Each row is a point on a tangle of strands that fork, close into loops and nearly touch. The rows are in no order.
Two points are linked if the straight distance between their rows is under 7.56. Some points are linked to none.
(616): [-0.22  0.61 -0.90  2.08  0.64 -3.09 -0.09 -1.62 -0.55 -2.70  0.10  4.45
 -3.06  2.06 -2.39  1.68  2.33  0.68  4.58 -0.98  0.26  2.81 -2.12  0.90
  0.59  2.66]
(87): [ 0.01  3.43 -1.78  3.19  1.25  1.00 -1.55  0.87  2.91 -0.19 -2.16 -0.67
  2.90 -1.65 -0.25 -1.20  1.31 -0.84 -0.43  0.66  1.01 -1.68  0.75 -1.60
 -0.02 -0.83]
(56): [ 0.38 -2.10  0.12 -5.51 -1.97 -0.18  0.75  0.80 -2.12  0.36  2.10 -1.30
 -2.28  0.23  0.47  2.05  1.45 -1.89 -4.26  3.52 -0.68  0.91  1.32  6.47
 -0.03  1.38]
(820): [-2.06 -0.70  0.90 -0.07 -1.75  0.34 -0.95 -0.88 -4.74 -1.10  0.45  1.99
 -1.76 -2.19  2.63 -3.36  0.34 -0.99  2.89 -2.27  0.26 -1.31  1.13 -2.57
  1.95 -1.71]
(133): [ 0.21  2.76 -2.19  0.48  2.09  2.06 -0.80  0.60  3.32  0.83 -1.29 -0.44
  0.74 -1.02 -2.26  1.28  1.30 -1.73 -1.86  1.07  1.62 -0.05  1.89  0.95
  0.11 -0.78]
(518): [ 0.14 -1.26  0.65 -1.34 -0.69 -0.28  3.91  2.63 -1.42 -0.31  1.31  0.01
 -1.05 -2.81  2.92  0.46 -1.63  0.21  2.06  1.03 -2.08 -0.98  0.26 -1.64
 -2.00 -3.53]
(285): [ 0.11 -2.81  0.88 -5.07 -2.00  1.26  0.12 -0.64 -2.88 -1.67  1.34 -0.50
 -2.56  2.66 -0.70  0.65  1.36 -0.32  3.45 -0.82  2.07 -2.82 -0.88  3.96
 -1.95  3.21]
(723): [-1.37 -0.95 -0.36  3.07  1.32  1.61  1.23  1.53 -0.35 -0.22 -2.33  1.79
 -0.16  1.06 -0.49  3.19  2.03  2.76  1.71 -1.29 -1.22 -2.67 -1.20  2.26
 -2.46 -0.20]
(484): [ 0.31  1.46 -2.40  0.64  3.56 -2.22 -1.84 -0.03  1.70 -0.55 -1.31  1.05
  0.85 -0.14 -2.06 -1.51  0.64 -2.34 -0.63 -0.93  0.52  4.32  1.10  0.18
  2.10  1.05]
(640): [-2.15 -0.55 -1.77  5.02 -2.20 -2.27 -1.21 -0.68 -3.73 -0.11  0.69  3.47
 -2.33  0.48  2.63  0.14 -0.21 -1.58  0.75 -0.44 -2.79  0.88  1.99 -2.32
  2.06 -3.09]
(20): [ 2.22  1.77  0.10 -0.58 -2.29  2.63 -1.45  3.49 -1.71  0.21  0.74 -2.37
  1.14 -1.31  0.35  1.42 -2.55  0.03 -5.77  2.96 -0.07 -0.85 -1.46  0.91
 -1.61 -1.22]
(69): [-1.81  3.35 -1.05  1.95 -0.30  1.81 -1.81  1.20  3.43 -0.17 -2.08 -1.46
  4.09 -2.62  2.20 -1.34  0.67 -1.09 -1.94  0.92  0.99 -2.93  1.08 -0.69
 -0.59 -0.77]
(607): [-0.53  0.99 -1.43  1.38  0.35  1.27 -3.44  2.02  0.18 -0.19 -3.28 -2.17
  3.08 -1.78  1.14 -1.99 -3.06 -1.53 -3.07  0.47  1.24  2.79 -1.40 -1.58
  0.07  1.66]
(477): [ 0.54  0.48 -1.33  1.75  0.76 -3.97 -1.27 -3.16 -0.03 -1.33  1.57  1.49
 -2.78  1.82 -2.88 -0.54  3.25  0.10  2.37 -1.01  0.00  4.22 -0.27  3.78
  1.85  2.30]
(387): [-2.61 -2.84  0.10  1.24 -0.84 -2.43 -0.32 -1.46 -4.17 -3.55  0.01  1.92
 -4.12  2.66  0.80 -0.22  1.53  1.44  4.77 -1.79  0.38 -0.53 -2.11  5.51
  0.33  2.18]
(621): [ 1.48 -3.76  4.09 -2.74 -2.30  0.46  1.32 -1.89  1.79  1.53  0.23 -0.62
 -1.71  5.12 -0.35  5.20 -0.89 -0.19 -4.91  2.79  0.29  0.37  2.54  0.52
  1.66  2.53]
(873): [ 1.04  1.44  0.35 -0.05 -0.42  1.19 -2.34 -0.30  5.35  1.77 -1.94 -3.45
  3.68 -0.89 -1.67 -1.62 -0.68 -1.74 -3.06  0.52  2.22  1.13 -1.03 -1.93
  1.87  2.93]
(861): [-1.63  1.64 -0.90  5.91 -0.75 -0.37 -0.73 -0.54  0.05  0.35 -0.11  2.16
 -1.77 -0.99  1.06  0.04  2.61 -0.32  2.97 -1.37 -0.39 -2.43  1.04 -2.92
  0.76 -2.85]
(261): [ 0.78 -0.29  0.29 -2.38 -0.23  2.24  1.47  1.63  1.87  1.59  1.26 -2.09
  1.16  2.89 -0.76  2.81 -0.78  1.30 -1.95  0.23 -1.92 -4.04  0.01  3.52
 -3.17  0.40]
(606): [ 2.76 -3.73  1.11 -2.92  2.23 -1.47  1.24 -1.60 -0.34  1.34 -0.18 -0.82
  0.20  3.39 -2.75  1.98  0.30  0.80 -2.17  0.68 -0.33  3.25  0.14  3.32
  0.74  2.84]
(297): [-2.14  1.70 -1.96  1.02  1.14 -2.36 -1.28 -0.67 -2.66 -2.14 -0.57  2.28
 -1.58 -0.26  0.23 -0.50  1.00 -1.13  3.31 -1.34 -0.36  1.30 -0.15 -1.99
  0.86 -0.11]
(647): [ 4.23  1.19  0.69  0.90  1.68  1.73 -0.85  0.33  0.31  0.35 -1.27 -0.70
  2.12  0.29 -2.73  0.99 -1.98  1.59 -2.33  1.16  2.09  1.67 -1.75 -1.13
 -1.45  1.08]
(301): [-1.09 -1.94 -0.44  0.70  0.07 -3.22 -0.21 -1.53 -5.35 -2.57  0.48  2.26
 -2.96  2.32  0.31 -0.86  1.47  1.86  4.08 -0.82 -1.20  0.95 -0.93  2.70
  0.01  0.44]
(124): [ 3.14 -2.76  1.26 -2.65  0.67 -0.74  0.71 -1.41 -0.35  2.05  0.15 -2.38
 -0.43  3.16 -1.43  1.81 -2.01  0.07 -5.76  2.10  0.02  3.25  0.40  1.98
  1.59  0.55]
(364): [ 0.93  1.88 -0.64  3.23  0.85  2.59 -2.22  2.38  0.61 -0.34 -2.29 -1.01
  3.17 -2.53  2.37 -1.66 -4.38  0.18 -3.34  1.27  1.96  1.08 -1.59 -2.71
 -1.43 -1.02]
(277): [-1.78  2.08 -0.58 -0.47 -2.73  1.75 -3.85  0.45 -0.50  1.35 -1.41 -2.28
  1.66 -2.25  0.30 -2.57  1.82 -2.08 -3.44  1.18  1.41 -1.21  0.15  0.80
  2.60  0.67]
(977): [-1.24 -1.02  0.50  0.25  1.50  2.29  1.49  1.39  1.59  0.54 -0.68  0.41
  0.73  1.62 -0.96  2.85  1.58  2.59 -0.27 -0.42 -0.84 -3.74 -1.13  4.08
 -3.48  0.86]
(253): [ 0.76  0.02 -0.17 -4.31 -0.47 -0.18 -1.46 -2.74 -1.74  0.37  1.96 -1.61
 -0.75 -0.40 -0.67 -0.58  0.92 -2.30 -2.31  0.40  0.49  1.63  1.31  2.90
  2.66  1.01]
(188): [ 3.45  3.15  1.17  0.56  2.29  1.20  1.01 -0.13  6.76  1.26  1.07 -0.32
  1.78  0.55 -2.15  0.53 -0.67  1.23 -2.56  0.39  1.74 -1.61 -0.09  1.51
 -2.11  0.22]
(691): [-0.44 -3.49  0.61 -5.82 -1.56  0.94 -0.11 -0.98 -1.51 -0.50  1.66 -0.33
 -3.01  2.43 -0.56  1.05  1.58 -0.72  0.78  0.69  1.97 -2.06  0.66  6.11
 -0.47  2.65]
(829): [-2.17 -3.82  1.05  2.44 -0.39 -0.50  3.84 -0.04  0.16 -0.33  1.85  1.39
 -2.49 -0.39  1.71  1.87 -1.47  3.01  4.27 -0.97 -0.78 -0.91  1.23 -2.23
 -0.94 -4.82]
(770): [-0.16  2.52 -1.75  4.88  1.66 -1.20 -2.83  1.25  3.51  0.68 -4.07  0.90
  2.90 -1.13  0.05 -2.80 -1.07 -1.05  0.66 -0.30  0.80  0.98  0.48 -3.12
  0.28  2.15]
(630): [-1.62 -1.48  0.04  2.94  0.33  0.15  1.72  0.79 -1.84 -1.39 -1.10  2.81
 -2.49  1.14  0.70  2.52  1.32  1.40  4.53 -1.03 -1.88 -0.89 -0.75  0.16
 -0.83 -0.68]
(125): [-1.39  0.43 -0.67  2.57 -0.67 -1.44 -1.06  0.31 -1.47  0.03 -2.28  0.54
  2.38 -1.63  1.18 -3.05  0.16  0.72  1.85 -1.63 -1.65  1.24 -1.55 -5.35
  0.73  0.85]
(146): [-2.86 -1.44  0.85  0.68 -1.38 -0.85  0.31 -1.50 -3.64 -1.40  1.38  2.36
 -5.06 -0.31  2.34 -2.68 -0.51 -1.78  4.74 -3.23  1.17 -0.87  0.57 -2.31
  2.54 -1.75]
(819): [-2.40  0.57 -2.28  3.86 -0.64  0.17 -0.26  1.41 -2.13  0.30 -0.61  2.14
 -1.66 -1.26  2.28  0.34  1.97 -1.14  0.63 -0.51 -2.24 -1.52  1.75 -1.44
  0.29 -3.26]
(227): [-2.41 -0.67 -0.21  5.06 -0.80 -0.65  2.07  0.36  2.79  0.37  1.44  0.91
  0.24 -2.27  3.22 -0.42 -0.75  0.54  1.02  0.06 -1.31 -1.89  2.52 -3.48
  0.57 -6.00]
(583): [-1.72  2.34  0.08 -1.06 -2.65  2.01 -3.35 -0.44 -0.16  0.84 -0.79 -1.39
  2.25 -2.15  0.42 -2.31  2.63 -1.62 -0.66 -1.21  1.08 -2.21 -0.01 -0.19
  1.53  1.57]
(726): [-0.13  2.01 -2.09  3.54  0.71  0.59 -0.41  0.22  1.36  0.66 -1.85  0.36
 -2.48  0.40 -1.91  0.71  5.36 -0.22  0.24 -1.91  0.17 -2.02 -0.32  2.02
  0.21 -0.40]
(275): [ 0.28 -1.59  1.25 -4.33 -3.19 -0.06  0.23 -2.18 -1.29  0.22  2.75 -1.17
 -2.57  0.92  1.19  1.66  1.47 -2.02 -6.00  3.93  0.93  0.84  2.55  6.33
  1.83  0.65]
(749): [ 3.89  0.85  1.08  0.91  0.77  1.93 -0.66 -0.24  0.69  1.01 -0.63 -0.09
  1.16 -0.12 -3.58  1.54  0.64  2.11 -0.22  0.85  1.15 -0.49 -1.95  0.35
 -0.84  1.17]
(514): [ 0.36 -0.08 -0.54 -3.94  1.26 -2.19 -1.49 -3.67 -2.21 -0.95  2.28 -0.61
 -1.33  0.21 -1.06 -2.01  1.77 -0.69  0.84 -0.22  1.61  2.72  1.03  4.41
  2.54  1.64]
(150): [ 1.47 -0.05  0.03 -2.94  2.84 -2.62  1.27 -1.22 -0.62 -1.35  0.17  1.09
 -1.21  1.13 -3.90 -0.03  1.95  0.81  2.45  0.26  1.33  3.37 -1.69 -0.64
 -0.35  2.85]
(168): [ 1.47  2.63 -0.52  1.86  1.50  2.24  0.68  1.86  1.00  0.61 -0.46 -1.36
  2.29 -0.28  1.09  0.26 -0.10  0.49 -3.04  0.23 -1.53 -3.22  0.51  1.47
 -2.81 -2.81]
(180): [ 1.05 -3.80  0.61 -2.15  1.03 -1.69  0.60 -1.53 -2.26  0.43 -0.27  0.30
 -0.96  2.07 -2.26  1.32  2.45  1.91  1.70  0.21 -0.61  0.60 -1.28  3.96
  0.23  4.09]
(10): [ 0.36  1.35 -0.56 -1.79 -2.21  1.77  0.29  3.32 -2.47  0.47  1.39 -1.60
 -0.07 -1.41  2.36 -0.43  0.24 -0.83 -1.33 -0.16 -3.68 -3.65 -0.39  0.65
 -1.88 -1.91]
(807): [-2.95 -3.98 -0.20  2.77 -0.86 -1.64  4.09 -0.19  0.65  0.56  1.38  0.13
 -4.36  1.05  0.96  0.23 -1.85  2.38  4.25 -2.01 -2.04  1.10  0.07 -3.69
 -0.14 -4.33]
(675): [-0.29  0.19 -1.17  0.45 -1.96  1.67 -4.20  1.16 -0.98  0.26 -1.92 -2.54
  2.60 -2.02  0.05 -1.15 -1.27 -1.51 -4.30  1.63  1.18  2.08 -2.16 -0.24
  1.79  0.80]
(450): [-3.57 -1.65 -0.23  2.48 -2.57 -1.32  1.32 -1.18 -3.78 -1.73  2.37  2.85
 -6.62  1.41  2.51 -0.40 -0.74 -1.56  4.41 -2.86  1.04 -0.69  1.05 -1.00
  2.53 -2.74]
(1036): [-0.83  2.18 -0.97 -1.55  1.93  0.56  0.50  1.91  0.80 -1.33 -1.58 -0.60
  3.65 -2.26  0.78 -2.74 -3.30  0.40 -0.07 -0.95 -0.42  0.67 -0.89 -3.55
 -1.95 -0.25]
(998): [-3.45 -0.49  2.59  4.77 -1.20 -3.16  0.23 -1.32  3.73  0.28 -1.16  1.17
  3.02 -1.67  2.37 -3.66 -0.84  1.42  3.64 -1.90 -0.33  0.77  0.96 -6.97
  0.76 -0.13]
(1093): [ 2.71 -3.43  2.91 -2.04 -0.30  1.27  1.10 -0.39  1.91  1.47 -0.12 -1.14
 -0.28  3.75 -0.77  4.82 -3.12 -0.09 -6.01  2.16  1.08  1.78  1.62  0.80
  0.30  2.16]
(831): [-1.46 -1.09  0.23  1.87 -0.96 -0.35 -0.10  0.31 -2.07 -0.16 -0.08  2.14
  0.71 -2.22  1.94 -0.30 -3.11  0.25  1.70  1.34 -0.21  2.35  1.73 -5.48
  1.37 -2.89]
(78): [-1.27  0.76  0.89  3.26  1.05 -1.73  2.92 -0.27  1.73 -1.74  1.38  0.44
 -0.45 -0.37  0.89 -0.98  0.13  1.92  4.90 -2.56 -0.56 -0.95 -1.54 -4.32
 -0.58 -2.61]
(62): [-4.21 -1.09  1.30  1.61 -2.00 -1.43  1.03 -1.55  0.96  0.27  1.38  1.81
 -1.43 -2.11  1.90 -1.73 -1.10 -0.10  4.48 -2.32  0.54 -0.30  1.06 -6.34
  2.31 -2.32]
(276): [-4.82 -1.68  1.61  1.27 -2.35 -0.52  2.10 -1.18  1.40 -0.22  1.20 -0.33
 -1.22 -2.59  4.15 -3.34 -0.98  0.11  4.19 -3.15 -0.44 -1.37  0.95 -4.14
  1.98 -3.28]
(130): [ 1.29  0.35  0.94  2.17  0.40  0.19  0.21  0.43 -2.22 -0.80 -0.71  1.76
  2.09 -1.13  0.86  0.61 -2.65  2.18  1.06  0.86  0.63  1.40 -0.09 -4.69
 -0.30 -2.27]
(948): [-1.92  1.23 -0.08  4.99  0.04 -2.12 -1.22  0.15  2.93  0.49 -3.40  1.22
  3.23 -0.69  1.99 -3.01 -0.30  0.06  2.89 -1.57 -0.85  0.83 -0.05 -6.15
 -0.08  1.76]
(141): [ 0.47 -1.05  0.36 -1.94 -0.88  1.97  1.28  1.65  1.79  2.86  0.41 -1.80
  0.34  2.92 -1.75  2.93  0.34  1.07 -4.82  1.16 -1.83 -2.24  1.94  3.47
 -2.17  0.03]
(215): [-0.82  1.95  0.65 -1.01 -2.52  1.31 -2.40 -0.01 -3.43 -0.64  0.28 -0.19
 -0.65 -1.88  2.36 -2.90  1.59 -0.90  1.30 -2.55  0.07 -3.09 -0.61 -0.02
  1.86 -0.51]
(242): [ 2.17  1.21  1.03 -1.31  1.07  0.07  0.26 -0.92 -0.46 -0.01 -0.03  0.38
  0.23  0.61 -3.53  1.13  1.81  2.00  2.73 -0.57  0.27  0.09 -2.57 -0.69
 -1.32  1.12]
(795): [ 1.99  4.23  1.44  0.34  2.26 -0.48  0.35 -0.27  5.71 -1.24  1.64 -1.10
  4.60 -0.34 -0.70 -1.36 -0.54  0.69 -0.33 -0.77  0.32 -1.88 -2.18 -0.41
 -1.93 -0.60]
(564): [ 1.31 -2.13  1.23 -1.78 -0.95  0.57  0.24 -1.02 -0.29  2.19  0.58 -1.16
 -1.43  2.60 -3.16  1.86  3.03  1.10  0.44 -1.22 -1.00 -1.48 -0.78  3.71
 -0.07  2.45]
(490): [-0.86  1.76 -2.40 -0.81 -0.92  0.53 -1.69  1.21 -3.22 -0.37  0.13  0.93
 -1.49 -2.31  0.62  0.41  1.74 -1.75 -2.05  1.88  0.05  0.63  1.13  3.12
  1.18 -0.82]
(217): [ 1.64 -0.50  0.02 -3.19 -0.79  0.92 -1.23 -0.37 -0.73  1.36  0.99 -2.78
 -0.76  0.66 -1.07  1.28 -0.18 -2.35 -5.61  1.95  0.21  1.50  0.53  1.29
  2.33  0.34]
(593): [-0.52  2.31 -2.92  3.88  2.20 -3.08 -3.31  0.43  0.97 -0.03 -3.20  1.30
  2.20  0.04 -1.26 -2.75 -1.07 -2.16  0.01 -0.11  0.70  3.92  0.47 -2.32
  0.70  2.98]
(166): [ 1.13  3.34  1.99 -1.68  0.08 -0.06 -0.18 -1.17  2.79 -1.19  1.55 -2.06
  3.70 -0.85  0.05 -2.41 -0.11  1.35  1.94 -0.65 -0.53 -2.26 -2.62 -3.13
 -0.71  0.47]
(306): [ 0.72  0.30 -1.47 -3.61  0.74 -1.82 -0.50  1.03 -4.96 -2.69  1.05  0.81
 -0.20 -0.86  0.48 -1.39 -0.49 -0.94  1.61  1.29 -0.93  2.57 -0.32  1.39
  0.82  0.30]
(961): [ 0.81 -2.85  2.13 -1.52 -1.69  0.62  0.42 -1.64  1.75  2.89 -0.06 -0.26
 -1.11  2.60 -2.21  3.19  3.33  0.78 -2.77  0.40  1.00 -1.47  0.67  3.93
  1.11  2.71]
(715): [ 0.54  0.85 -1.20 -4.03  2.36 -0.09 -0.48 -0.63  1.18  1.47 -0.38 -2.33
  1.16  0.06 -1.82 -2.03 -0.24 -0.94 -0.61 -1.52 -0.13  1.42 -0.41 -1.39
  0.20  2.13]
(406): [-1.06  1.37 -2.09 -3.32  1.92  0.64 -0.27  1.70  1.66  0.53 -1.40 -2.05
  2.60 -1.41 -0.42 -2.37 -1.07 -1.37 -1.09 -1.80 -1.42  0.56 -0.72 -1.57
 -0.19  1.94]
(1060): [-1.00 -1.60  0.72  2.57  0.92  0.07  4.45  1.51 -0.10 -0.83  0.19  0.50
 -0.43 -0.85  3.12  0.93 -0.76  2.11  2.09 -0.91 -2.76 -1.81 -0.29 -0.30
 -3.02 -4.64]
(149): [-1.19  2.38 -2.25  1.55  1.49 -3.02 -0.96 -0.43  0.25 -1.66 -0.41  3.39
 -2.51  1.14 -1.92 -0.70  1.60 -1.32  3.60 -2.03 -0.35  2.11 -1.50 -1.54
  0.79  1.86]
(826): [-2.16 -4.29 -0.08 -1.09  0.39 -1.51 -0.31 -0.63 -1.38 -2.00 -0.97  1.52
 -2.03  2.20 -1.60  1.44  2.57  2.40  3.08 -0.73 -0.02 -0.40 -2.38  4.86
 -0.16  4.11]
(654): [ 1.12  0.16 -0.83 -5.37  3.10 -1.16  0.23 -0.97  0.39  0.38  0.21 -1.44
  0.40  0.62 -2.78 -0.31 -0.01 -1.38 -0.31  0.15  0.91  3.92 -0.29 -1.15
  0.52  2.01]
(781): [ 1.28  1.47 -0.50 -2.56  0.08  2.35 -0.65  1.36  4.38  2.25  1.21 -3.56
  2.07  0.23 -0.59 -0.02 -3.72 -1.36 -5.35  1.37 -0.18 -0.86  0.94 -0.71
 -0.32 -0.16]
(209): [-0.01 -1.83  0.81 -3.03 -0.64  1.45  1.05  0.45 -2.78 -1.82  0.34  0.91
 -0.61  0.32 -0.02  2.00  0.82  0.83  5.17  0.86  0.46 -1.94 -1.58  1.74
 -1.77  0.51]
(888): [-0.03  2.66  0.60 -3.05 -2.09  2.40 -0.08 -1.65  1.00  0.29  1.78 -1.95
 -1.69  0.92 -1.26  0.49  3.23 -0.28  0.35 -2.57  0.59 -4.61 -0.28  1.88
  0.00  0.22]
(1023): [-0.24  0.27  1.10  1.59 -0.53  0.50  1.34  1.50  0.58 -1.30  0.38 -0.58
  3.87 -3.39  4.03 -2.02 -3.32  0.10 -1.67  0.91 -1.40 -1.59 -0.27 -2.61
 -1.52 -4.07]
(418): [-0.21  0.55 -1.37 -0.55  1.69 -1.94 -0.76 -0.84 -4.42 -0.92  0.44  0.75
 -0.17  0.72 -0.34 -1.52  1.07  0.88  1.83 -0.81 -1.60  2.00 -0.93  0.72
  0.70  0.59]
(317): [-0.36  2.88 -1.03  5.27  0.97  0.22  0.07  0.28  3.00 -0.77 -0.58  2.72
 -1.24 -0.54 -1.03  1.54  2.88 -0.11  3.27 -0.62  0.24 -1.86  0.28 -0.29
 -1.06 -1.31]
(104): [-1.70  0.64  0.71  3.20 -1.27  0.59 -0.95  1.49  1.69 -0.04 -2.19 -1.15
  4.72 -3.29  4.44 -3.65 -1.23  0.21 -0.55  0.39 -0.85 -1.73  0.67 -2.75
 -0.95 -1.70]
(1057): [ 1.59 -1.39  0.25 -4.80 -0.03  0.91  1.23  1.31 -4.41 -0.90  0.13 -0.31
  0.39  0.81 -0.38  1.96 -1.54  0.71  2.84  2.62 -0.08  0.18 -1.31  1.38
 -2.87  0.84]
(622): [ 3.56 -0.93  2.54 -1.38  0.83  2.22  2.11 -0.60  4.54  2.37 -0.68 -0.54
  0.10  2.66 -2.40  3.51 -2.99  0.74 -4.77  1.25  1.80  0.96  1.10  0.50
 -0.16  1.79]
(33): [ 2.39 -0.97 -0.99 -4.73 -1.88 -0.24 -0.78  2.81 -4.33 -0.56  1.96 -0.93
 -1.16 -0.67  0.50  1.37 -1.09 -1.60 -2.73  3.40 -1.14  0.38 -0.73  3.51
 -0.94  0.53]
(134): [ 1.14  1.33 -1.54  1.33  0.51  0.54 -1.18 -0.77  1.05  2.14 -0.12  0.74
 -2.57  0.32 -3.17 -0.45  5.41  0.00  0.42 -1.50  0.67 -1.18 -0.86  2.12
  1.79  0.63]
(922): [-0.56  0.03  1.53 -1.50  0.12  0.13  2.96  1.74 -0.45 -1.05  1.72 -0.10
  2.21 -4.08  4.37 -2.18 -2.99 -0.31  0.86  0.21 -1.65 -1.19 -0.32 -3.74
 -1.70 -3.43]
(461): [ 0.33  1.10 -1.94 -0.08  2.86  0.27 -0.99 -0.47  2.32  1.48 -1.80 -0.80
  0.85 -0.58 -1.94  0.42  1.18 -2.57 -3.17  0.87  1.55  2.66  1.38  0.81
  2.64  0.36]
(228): [ 3.58  0.70  1.84 -0.15  0.54  2.61  1.22 -0.28  5.78  2.76  0.78 -0.94
  0.59  2.15 -2.97  3.22 -0.75  0.27 -4.48  1.49  2.10 -1.25  1.02  0.98
 -1.31  1.21]
(113): [ 0.42 -1.21 -0.38 -3.76  1.03 -2.97  0.45 -4.22 -2.05 -2.61  2.32 -0.06
 -2.00  1.33 -0.67 -2.20  0.76 -0.02  2.31  0.95  0.86  3.65  1.49  5.71
  0.79  1.79]
(343): [ 2.71  0.98 -0.85 -2.10 -2.13  1.01 -1.10  3.69 -3.29 -0.37  1.19 -1.36
 -0.01 -1.36  0.10  0.91 -2.36 -1.67 -5.39  3.23 -0.85  1.30 -1.98  2.08
 -1.18  0.76]
(478): [ 1.26  0.13  0.53 -3.82  0.08  2.51  2.64  3.07  1.15  0.02  1.18 -1.05
  1.68  1.04  0.12  2.06 -3.59  1.27 -1.78  1.34 -1.28 -2.58 -0.06  2.67
 -5.00 -0.23]
(1004): [-3.63 -1.03 -0.44  2.49 -2.07 -1.75  0.05 -1.37 -0.02  0.80  0.84  2.49
 -0.47 -0.43  1.99 -0.98 -2.77  0.06  3.05 -0.87 -0.74  1.80  1.65 -6.48
  1.78 -1.04]
(505): [ 1.55 -0.37  0.75  5.21  1.66  0.32  1.98  0.18  0.68  0.01 -0.76  2.80
  1.54 -0.59  0.94  0.45 -3.26  2.36  0.78  0.20  0.90 -0.14  1.76 -3.58
 -1.25 -3.44]
(736): [ 3.39  1.30  0.65  3.35  1.11  2.04 -0.82  1.62 -2.02 -0.54 -1.76 -0.40
  2.60 -0.92  0.74 -0.01 -4.29  1.82 -2.50  1.07  0.97  0.52 -1.39 -2.12
 -2.02 -1.60]
(494): [ 1.41  0.08  1.22 -3.57 -0.34 -0.45 -1.45 -1.68  3.47  2.62 -0.54 -3.27
  1.39  0.17 -1.59 -1.40 -0.13 -2.02 -3.42 -0.72  0.58  1.90 -0.44 -2.15
  2.86  3.33]
(764): [-2.31 -1.23  0.48  0.11 -0.87  1.15  1.77  0.12 -2.85 -1.74 -0.63  2.27
 -3.32 -0.37  1.47  1.79  0.79  1.27  4.58 -1.18  0.17 -1.45 -0.67  0.51
 -1.20 -1.41]
(173): [ 1.98  0.67 -0.47 -4.78  1.49  2.38  0.88  2.49 -1.11 -0.45  0.55 -1.00
  1.48  0.37 -0.01  1.85 -3.59  0.27 -0.11  2.07  0.26 -0.01 -0.24  0.03
 -3.89  0.41]
(283): [ 1.87 -0.51 -1.08  1.47  0.73 -1.74 -1.58 -2.08 -0.06  1.09  0.05 -0.21
 -1.33  1.19 -2.79 -0.29  4.21 -0.72 -1.45 -0.84  0.54  1.75  0.20  3.69
  2.62  1.42]
(965): [-0.20 -2.68  1.74 -2.03 -0.81 -0.74  0.84 -3.19  0.89  1.89  0.66 -1.12
 -1.98  2.68  0.01  2.83  3.62 -1.20 -4.58  1.58  0.99  0.38  2.42  5.03
  2.32  0.98]
(1022): [-0.16 -0.95  0.44  6.15  0.87 -1.96  1.44 -0.03  3.09  0.56  0.79  0.76
  1.61 -1.61  2.20 -1.63 -3.45  1.51  0.81 -0.27 -0.34 -0.57  2.97 -4.27
 -0.44 -4.64]

A fork is a point with three links, a tip a point with one. Leave the first point through the second and follow the links. Name the first fork or tip that comes.
(1023); (922) => (807)
(749); (242) => (715)
(965); (275) => (20)
(819); (861) => (418)
(450); (146) => (736)

A piece is two or more points that can be reached from each other along the links. Count, over all rows, the pieces, the separate loops (a circle has one, a figure eight two, a Y none), the forks (points with three links) and the tips (points with one).
pieces => 4
loops => 2
forks => 12
tips => 16

Name the points in between on the shortest way along the links from the first point to the second, in order.
(826); (861) => (387), (301), (418), (297), (149), (616), (477), (283), (134), (726), (317)
(62); (607) => (1004), (831), (130), (736), (364)
(1057); (723) => (209), (764), (630)
(518); (770) => (922), (1023), (104), (69), (87)
